Each row is a point on a landscape with many peaks, with its height.
A climber steps from a point to whichever of its 2 nearest points has the largest rise for the distance, and stops where none of them is higher. Distance is the straight distance between rows; heights are no part of it.
q_646: [121 114 106 154 127 130 121 150 139 122 131 107 130 154 121 117 188 119
 129 129 160  99 151 133 128 115  58]  (h 29.4)
q_666: [135 116 180 152  71 108 123 172 110 126 129 167 170  87 124 128 107 121
 185 120  91 137 175 125 127  88 145]  (h 14.9)
q_413: [111  75  90 127 175  98 133 126 181 133 132 188 119 112 160 111 147 106
 148 133 113 165 137 124  80 179 100]  (h 38.1)
q_587: [113 107  99 152 146 178 126  76 118 150 135 131 139 127 128 173  89 154
 110 101 183  99 182 137 128 112  95]  (h 51.5)
q_900: [108  98  55 168 139 126 150 156  82  67 132 129 144 126 101  97 200 163
 138 113  86 138 148 108 133 116  38]  (h 25.8)
q_299: [114  91  75 150 159 157 117 131 153 101 170  95 122 130 118 138 173 126
 122 120 170 142 135 109 129 138  58]  (h 33.4)
q_971: [143  71  96 146 158 107 109 109 159 166 150 191 123 131 171 125 127  90
 103 162 122 131  94  47 120 224 124]  (h 46.9)
q_126: [124 171 193  74  82 153 137 126 161 149 114 117 106 171 138 120  88 126
 115 161 164  93 111  79 142 121 221]  (h 55.4)
q_947: [116 134 116 110 159 172 137  90 144 155 108 127 144 133 152 141  60 165
 171  87 135 171 136 169  76 143 167]  (h 40.9)
q_557: [108  91  89 100 181 138 127  75 157 200  96 159  78 133 170 122 136 131
 110 175 108 119 119  90 127 200 149]  (h 24.1)
q_375: [146 182 155  68 134  91 122 161 196 129 113 120 117 154 142 105 105 127
  69 152 173 128  83  66 128 178 166]  (h 25.7)
q_106: [100 108  97 132 188 130 118  65 152 142 143 105  93 151 146 136 137 146
 147 146 142 166  87 140 121  85 125]  (h 33.2)
q_868: [133 125 151 128 135 106 113 136 140 101 114 166 129 110 124 144 116 138
 149 122 101 154 148 132 133  77 131]  (h 22.4)
q_74: [132 138 155  96 134 127 110 127 186 132 145 156 163 158 128 141  68 108
 115 116 183 113 133 103 131 159 141]  (h 56.0)
q_816: [131  74  98 193 158 133 117 118 161 179 151 199 116 119 164 145 121  96
 147 156 127 107 130  86 103 188 125]  (h 59.3)
q_33: [159 161 179 106  81 108 114 171 142 144 117 118 134 104 129 113 106 118
 129 137 118 134 148 121 114 135 189]  (h 13.5)
q_548: [126  83 127 148 114 120 124 124 145 146 168 153 140 116 145 140 134  80
  98 156 141 126  93  62 159 202 116]  (h 37.5)
q_896: [ 93  93 120 152 141 157 118 138 103 106 126 172  95 141 144 116 129  96
 110 126 101 118 149  88 123 134 100]  (h 44.6)
q_983: [167  92 129 123 124  98 112 141 165 126 114 189 135 118 127 147 143 115
  93 139 128 112 176  73 159 157  94]  (h 7.2)
q_747: [124  83 108 159 140 153 105 182 121  77 130 168 102 130 141 130 146 120
 123  99  95 122 182  76 122 136  56]  (h 54.2)
q_476: [ 84 116 132 151 111 164 135 129  54 116 112 146 131 137 129 113 134 123
 148  93  81 121 155 143 121 103  98]  (h 34.7)
q_125: [127 138 117  79 186 105 151  68 174 182  76 171 108 130 157 140  75 176
 144 163 127 150 111 112 128 139 180]  (h 16.6)
q_618: [122 102 165 150  93 108 128 139 134 156 133 191 142  78 141 147 112  94
 172 154  87 132 151  93 144 140 155]  (h 15.3)
q_114: [176  71 101 162 122 114 109 134 161  99 169 190 126 109 121 162 177 106
  90 152 142 105 160  49 168 167  74]  (h 11.4)
q_161: [112 132 135 119 136 137 139  83 134 163 113 108 133 133 119 130 137 129
 156 131 130  99 126 169 144 118 130]  (h 43.7)
q_676: [126 120  70 137 123 121 173 139  66  64 117 117 144 122  68  93 222 169
 125 126  73 114 135 149 161 125  65]  (h 22.6)
q_661: [ 95 114 113  93 188  98 143 112 167 130 117 171 145 118 145 109 109 101
 135 123 104 169  99 143 100 185 143]  (h 31.5)
q_536: [134 159 166 101  94 139 151 113  78 172 101  88 107  82 106 119 140 112
 140 156  69  98 114 166 159 146 197]  (h 7.1)
q_881: [148 110  73 137 145 108 129 176 126  50 139 111 132 115  91 122 213 156
 112 117 115 145 169  94 150 123  44]  (h 22.8)
q_958: [111 116  95 104 140 138 148 109 149 203  82 114 105 112 145  94 178 122
 121 154  92 135 114 136 122 208 127]  (h 29.1)
q_860: [134 158 179 129  80 105 112 154  65 124 120 106 127 156 129  95 122 134
 144 131  94 111 111 179 115  55 159]  (h 8.9)
q_500: [ 98 102 113 179 125 130 150  90 105 144 171  92 159 117 129 154 111 146
 146 120 148 150 103 137 155 112  95]  (h 31.4)
q_412: [133 111  88 163 142 133 126 173 153  77 135 173 108  72 124 144 158 105
 134 110 106 133 179 103 111 153  90]  (h 66.2)
q_29: [114 119 119 148 154 100 114 114 142 124 115 133  96 146 143 123 149 130
 158 130 112 174 106 136 112  68 110]  (h 28.7)
q_545: [126 138 174 128 112 140 128 110 122 183 103 165 149 123 141 164  38 141
 141 134 142  84 163  97 130 110 192]  (h 30.1)
q_444: [119 111  88 139 137 125 160  89  84 162  97 109 154 120 115 134 171 172
 130 138 117 110 145 172 157 121  79]  (h 35.1)
q_83: [155 135 145 100 157 113 107 155 213  97 169 168 127 137 134 150  91  81
 101 120 172 141 114  62 128 167 145]  (h 42.9)
q_12: [114  96 108 154 167 143 118 101 189 135 151 191  95 104 155 144 124  93
 159 121 130 147 147 117  86 161 137]  (h 46.1)
q_885: [131 153 131 150 104 123 109 186 142 106 116 118 131 133 121 105 178 115
 167  95 142 120 164 156 102  92  92]  (h 25.1)
q_909: [124 156 127 151 133 145 128  91 122 134 126  94 115 114 109 142 111 128
 143 115 157 119 113 193 118  81 151]  (h 54.1)
q_957: [149 130  80 113 150 181 132  89 132 129 110  86 131 126 136 145 105 179
 126  85 148 184 113 175 112 123 129]  (h 32.6)
q_984: [158 116 151 180 101 110 107 139 154 150 139 157 129 132 131 150 146 110
 119 151 169  84 175  88 147 127  99]  (h 3.0)
q_408: [139 166 187  58  88 114 141 132 179 187  97 143 119 141 143 118  99 119
 133 191 156  85 106  62 148 164 228]  (h 41.9)
q_511: [144 194 202  55  65 149 131 148 113 140 117  91 136 151 120  98  84 143
 117 159 135 104 113 133 135 111 236]  (h 38.7)
q_234: [143 136 102 133 121 128 143  97  26 134  91  91 159 143  95 123 149 187
 109 121 100 101 120 205 153  98 100]  (h 28.4)
q_495: [106 128 109 160 149 184 135  65  86 148 139  66 101 146 123 153  69 157
 126 107 167 128 101 165 104  77 142]  (h 43.6)
q_507: [113 154 180 129 139 105 119 126  99 149 130 138 128 131 133 140  44 130
 108 158 139  87 120 104 121  86 197]  (h 21.1)
q_90: [152 166 160  94 117 104 127 156 156 122 120 114 128 119 127 121 116 134
  93 138 141 152 106 123 140 131 155]  (h 13.6)
q_180: [161 157 152 115  84 124 108 190 140 133  88 121 131 123 131  98 160 121
 163 114 119 113 159 168  95 113 148]  (h 20.4)
q_355: [123  98  79 143 173 181 100  79 111 101 139  88  96 149 119 158 109 169
  86 103 170 126 157 135 116  74  81]  (h 62.6)
q_3: [155 151 172 148  83 114 116 153 146 123 165 106 164 123 118 164  78 138
 120  99 199 110 172 131 135  87 127]  (h 26.4)
q_402: [117 123  91 143 182 162  94 141 129  95 137 113 101 148 135 147  99 138
  97  83 144 130 158 136  96 105  84]  (h 53.3)
q_236: [105 162 157  87 117 165 120 100 114 160 100 103 154 173 121 113  90 125
 193 107 150  88 116 199  80  90 179]  (h 41.3)
q_731: [151 201 172  66  97 140 131 134 124 101 118  78 137 163 108 107  76 142
 104 127 153 122  69 152 129 111 213]  (h 28.0)
q_2: [ 84  89  87 169 168 165 135  47 117 154 163  86  95 130 139 151 104 145
 132 129 160 158 103 155 113 102 120]  (h 37.7)
q_258: [154  95 119 180 106 106 123 152 139  76 185 171 122 103 114 163 170 125
 126 131 129 117 174  59 178 115  66]  (h 15.6)
q_639: [126 117 129 140  99 117 146 153 122 118 132 137  93  88 134 117 182 109
  95 155  97 149 123  91 163 158 118]  (h 42.6)
q_508: [ 97 118 168 111 121 129 114 143 137 121 120 170  98 166 142 106 115  73
  92 150 108 110 117  76 140 143 143]  (h 33.5)
q_379: [100 112  84 171 149 134 127 156  58  96 126 131 135 141 117 124 151 156
 144 102 100 128 141 131 104 102  59]  (h 29.0)
q_471: [131 125 159 114 121 101 104 166 173  84 162 165 102 135 148 128 137  62
 108 126 135 142 114  73 135 144 115]  (h 32.8)
q_992: [109 113 100 112 183 133 121  90 151 189  79 159  91 142 174 125 100 175
 116 154 113 136 127 116  98 147 155]  (h 20.1)
q_687: [167 180 132  83 115 154 117 141 121 112 100  75 139 179 114 106 109 148
 122  95 142 134  79 191  95 105 158]  (h 19.9)
q_628: [112  98 136 130 137 129 141  86 133 144 160 149 114 108 152 143 103 103
 111 147 118 155  92  66 169 153 151]  (h 29.5)
q_65: [128 157 141 139 120 102 125 129  67 134 112 109 142 130 120 107 131 128
 174 132  85 138  82 206  99  81 163]  (h 14.0)
q_874: [128 148 147 130  97 132 130 135  85 130 160  46 163 169 112 117 104 128
  99 101 174 121  97 165 136 117 114]  (h 16.3)
q_949: [162 130 118 137 147 147  86 167 146  87 155 109 100 141 125 153 106 117
  60 101 166 117 173  98 127 128  90]  (h 43.5)
q_697: [136 118  93 172 158 111 132 141 133 130 127 140 113  58 131 139 161 123
 103 156 106 145 140 108 123 169 108]  (h 52.7)
q_797: [159 163 169 133 103 113  99 192 143  88 178 103 135 166 130 140 115 117
  81 104 185 103 165 119 146 113 114]  (h 34.4)
q_831: [153 162  85 153 112  92 150 207  95  36 152  88 122 100  95 114 217 153
 109 108 104 159 137 130 150 124  70]  (h 19.7)
q_772: [163 164 153 120  89  55 133 195 109  92 113 112 145 121 118  83 188 135
 109 133 100 141 126 157 148 112 118]  (h 10.8)
q_572: [112 136 120 142  88 101 183 134  58 101 115 114 158 116  82 106 206 143
 163 140  71 109 112 173 170 111  93]  (h 18.3)
q_985: [119  72  79 141 166 161  99 100 165 124 178 112 126 147 137 152 118 127
  98 126 185 146 124  80 139 154  87]  (h 37.6)
q_107: [154 158 138 117 100 129 141 125 121 103 124  91 131  87 120 134 153 128
 113 116 100 197  88 151 151 129 147]  (h 20.0)
q_134: [110 148 192 121 102 137 107 147  86 125 120 139 117 145 121 115  92 109
 138 141 112  92 149 140 113  68 172]  (h 13.3)
q_300: [115 141 114  57 184 119 160  91 169 166  94 150 127 117 136  92 116 124
 153 134  86 165 102 184  83 192 185]  (h 25.9)
q_456: [ 94  98 113 105 117 131 150 126 106 128 100 128  97 122 130  75 194  98
 109 147  77 142 111 112 143 170 101]  (h 35.2)
q_280: [179 171 156  91  78 130 108 174 123 121  89  90 162 156 115  93 129 146
 169 100 125 136 109 217  78 103 157]  (h 14.8)
q_86: [110 149 124 115 137 192 119  88 112 124 125 105 130 150 135 126  92 142
 183  72 136 135 114 214  41  99 155]  (h 52.1)
q_7: [111 110 120 179 125  94 147 129 105  88 183 117 177 101  99 142 147 132
 124 130 133 131 128 122 170 107  73]  (h 25.3)
q_18: [108 169 158 102 146 136 152  63 123 197 105  86 128 145 120 134  94 140
 207 153 138  80  92 186 104  91 210]  (h 33.1)
q_792: [112 151 141 131 101 110 173 114  79 149 123  91 115  83 102 117 188 123
 160 161  69 102 113 161 169 125 150]  (h 12.9)
q_246: [114 152 125 103 154 129 133 118 130 142 104 126 131 112 131 101 123 101
 171 128  90 139  96 202  74 137 172]  (h 20.2)
q_694: [143 148 155  79 131 114 128 140 197 162 119 154 123 145 149 122 111  92
 101 168 169 113  76  58 123 205 190]  (h 31.6)
q_768: [106 122 155 142 121 147 137  82 100 160 135 137 160 117 114 177  57 138
 138 118 160 100 169 139 141  91 150]  (h 40.4)
q_744: [130 126 116 193 100  98 150 171 122  89 182 123 157  79  98 157 158 111
 123 129 149 105 173 100 165 131  84]  (h 20.5)
q_848: [165 148 128 128 108  89 129 185  96  65 144  96 158 142 111 111 159 152
  99  95 111 147 124 159 147 107  67]  (h 15.5)
q_926: [118 109 123 102 144 140 114 106 172 129 129 139 134 173 142 134 109 125
 117 117 161 134 122 102 139 140 107]  (h 45.1)
q_141: [141 120 110 102 121 147 125 124 132 100 116 107 135 125 122 132 130 162
 120  85 116 204 107 143 153 125 107]  (h 26.3)
q_122: [147 153 135 123  78 146 138 121  63 126 116  76 155 168 108 111 164 148
 125 108 144 102 117 191 134  99 107]  (h 21.8)
q_559: [118 100 145 119 134 108 152  97 132 186 124 179 142  87 150 163  92 119
 155 148  92 142 126  95 159 167 163]  (h 22.1)

Two climbers start at each pair of points below. Name the first point that both come to, or write none.
q_33 / q_868 => none
q_676 / q_848 => q_900
q_258 / q_666 => q_2

For each start below, name the point where the climber stops.
q_792 => q_412
q_983 => q_909
q_618 => q_816
q_831 => q_412
q_246 => q_816
